Each row is a point on a landscape with many valleys, with its height.
From any point a ball rolls to the lowest of the 4 points nearest to it. It stops when none of these is lower. Distance is the straight distance between rows; heights are no part of it.
k443: [ -1   0   4  -6  -3   5   2 -11]  height 78.4
k451: [  9   6   6  -4   1   2 -12 -11]  height 90.1
k207: [ 27  18  10   5  11  -4 -30  -9]  height 71.7
k28: [  2 -11  -8   1  -2 -10  30  10]  height 37.7
k565: [ -7  -8 -17  -8 -11 -12  48   7]  height 21.9
k555: [-26  -3  -3  -5  -8  10  -5  -2]  height 59.0
k772: [ 20  -1  12  12  14  -6 -13  12]  height 58.8
k8: [  8  -1   8  14  12  -1 -15  13]  height 33.2
k482: [-10   9  -1 -16 -10  13  -2 -27]  height 80.7
k335: [-17  -4  -1   4   3   7 -14  11]  height 22.4
k420: [-16   7  -1 -10  -7   9 -12 -17]  height 72.3
k780: [ 10 -10   5  15   9  -7   6  19]  height 40.2
k346: [ -6   1   3   8   6   3 -20   8]  height 41.5
k103: [-22   9  -6   3  -2   8 -34   6]  height 14.1
k744: [-16   9  -2  -5  -5   8 -18  -7]  height 58.2
k517: [-10  18 -13   0  -1   1 -45  -1]  height 45.2
k951: [  1  19  -6   2   0   0 -39  -6]  height 55.5
k406: [ -1  -8   4  17  11  -1 -13  23]  height 10.2
k16: [-13  -8  -1   0  -2   6   5   3]  height 56.9
k258: [ 42  -1   3   3   6 -21  34   3]  height 38.2
k399: [ -7 -15  -2  15   6  -3   2  22]  height 25.0
k421: [33  6 17  2 10 -5 -2 -7]  height 18.0
k822: [-19  -7  -5 -10 -11   9  20  -7]  height 18.4
k525: [ -3  -9  -6 -12 -10   0  35  -6]  height 57.8
k766: [ 30  18  12  -3   8  -1 -19 -19]  height 75.1
k857: [  9  18   1  -7  -3   2 -23 -18]  height 86.5
k303: [  9  12   7 -16  -8   7   3 -28]  height 76.6
k826: [ 30  -8   8  19  15 -13  10  20]  height 62.1
k436: [ 13  -7  -4  -3  -3 -11  36   2]  height 24.9
k42: [-26  14 -12  -9 -10   9 -30  -8]  height 50.9
k213: [ 18  -6  11  22  18  -6 -13  22]  height 32.6
k329: [-31  -7  -6 -10 -13  11   9  -6]  height 38.6
k54: [-32  -3  -5 -18 -16  14  12 -19]  height 48.3
k984: [ 2 -9 -7 -4 -7 -9 39  2]  height 39.2
k319: [-18 -17  -6  12   0  -2   9  27]  height 38.7
k13: [-42   3 -11  -1  -9  12 -29   8]  height 60.8
k970: [17  0 11  7  7 -3 -4  1]  height 75.3
k186: [ 37  -5   8  11  13 -18  20  11]  height 45.5
k125: [ 8 -9  2  5  4 -4 10  7]  height 54.7
k791: [-22 -15 -14   0  -7  -7  33  17]  height 58.9
k603: [ 21  -8  -1   6   4 -16  28  13]  height 33.7
k878: [ 16  22  -1   4   6  -5 -42  -7]  height 63.6
k308: [28 -2 11  7 11 -8  7  3]  height 54.2
k675: [ 20  18   7  -7   5  -1 -18 -19]  height 85.4
k610: [  9   2   6 -11  -2   2  16 -18]  height 73.0
k215: [-15 -12  -7  -5  -9  -1  25   4]  height 39.3
k871: [ -9  16  -7  -4  -1   4 -31 -10]  height 59.1
k694: [  6  14   2 -13  -4   7  -9 -25]  height 79.0
k26: [ 35   3  13  -2   8  -3   9 -14]  height 14.6
k506: [ 7 -6  1 -2 -1 -1 16 -3]  height 65.3
k861: [ 14   8   8  13  12  -1 -28   7]  height 55.0
k831: [-34  -6  -6   5  -3  11 -19  14]  height 45.8
k352: [-25 -18 -14  -6 -12   1  32   9]  height 51.3
k371: [-26   2  -4   0  -4   9 -21   5]  height 25.8
k849: [-37   0  -7  -6  -9  14 -17  -1]  height 53.3
k981: [-20 -16  -5   4  -2  -1  13  17]  height 52.1
k858: [ 25  11  10 -13   0   2   1 -27]  height 79.3
k341: [ 17   7  10  -7   0   4   5 -17]  height 77.0
k658: [ 24  -2   0  -4   0 -12  33  -5]  height 30.1
k611: [  2 -13  -1   8   1  -7  22  16]  height 44.0
k816: [-36 -15 -10   2  -8   9   9  13]  height 57.6

For each start below, name the point where the ball stops.
k125 => k406
k186 => k436
k207 => k406
k482 => k103
k555 => k103
k816 => k822

Call two points neighbours if one is among the 4 nearest of the other. Go from one point of each pair to the other, from neighbour to neighbour, staying as low as possible. Name the highest point that can't be avoided.
k26 / k822 => k308
k565 / k335 => k611
k406 / k103 => k346
k335 / k103 => k371
k565 / k436 => k28
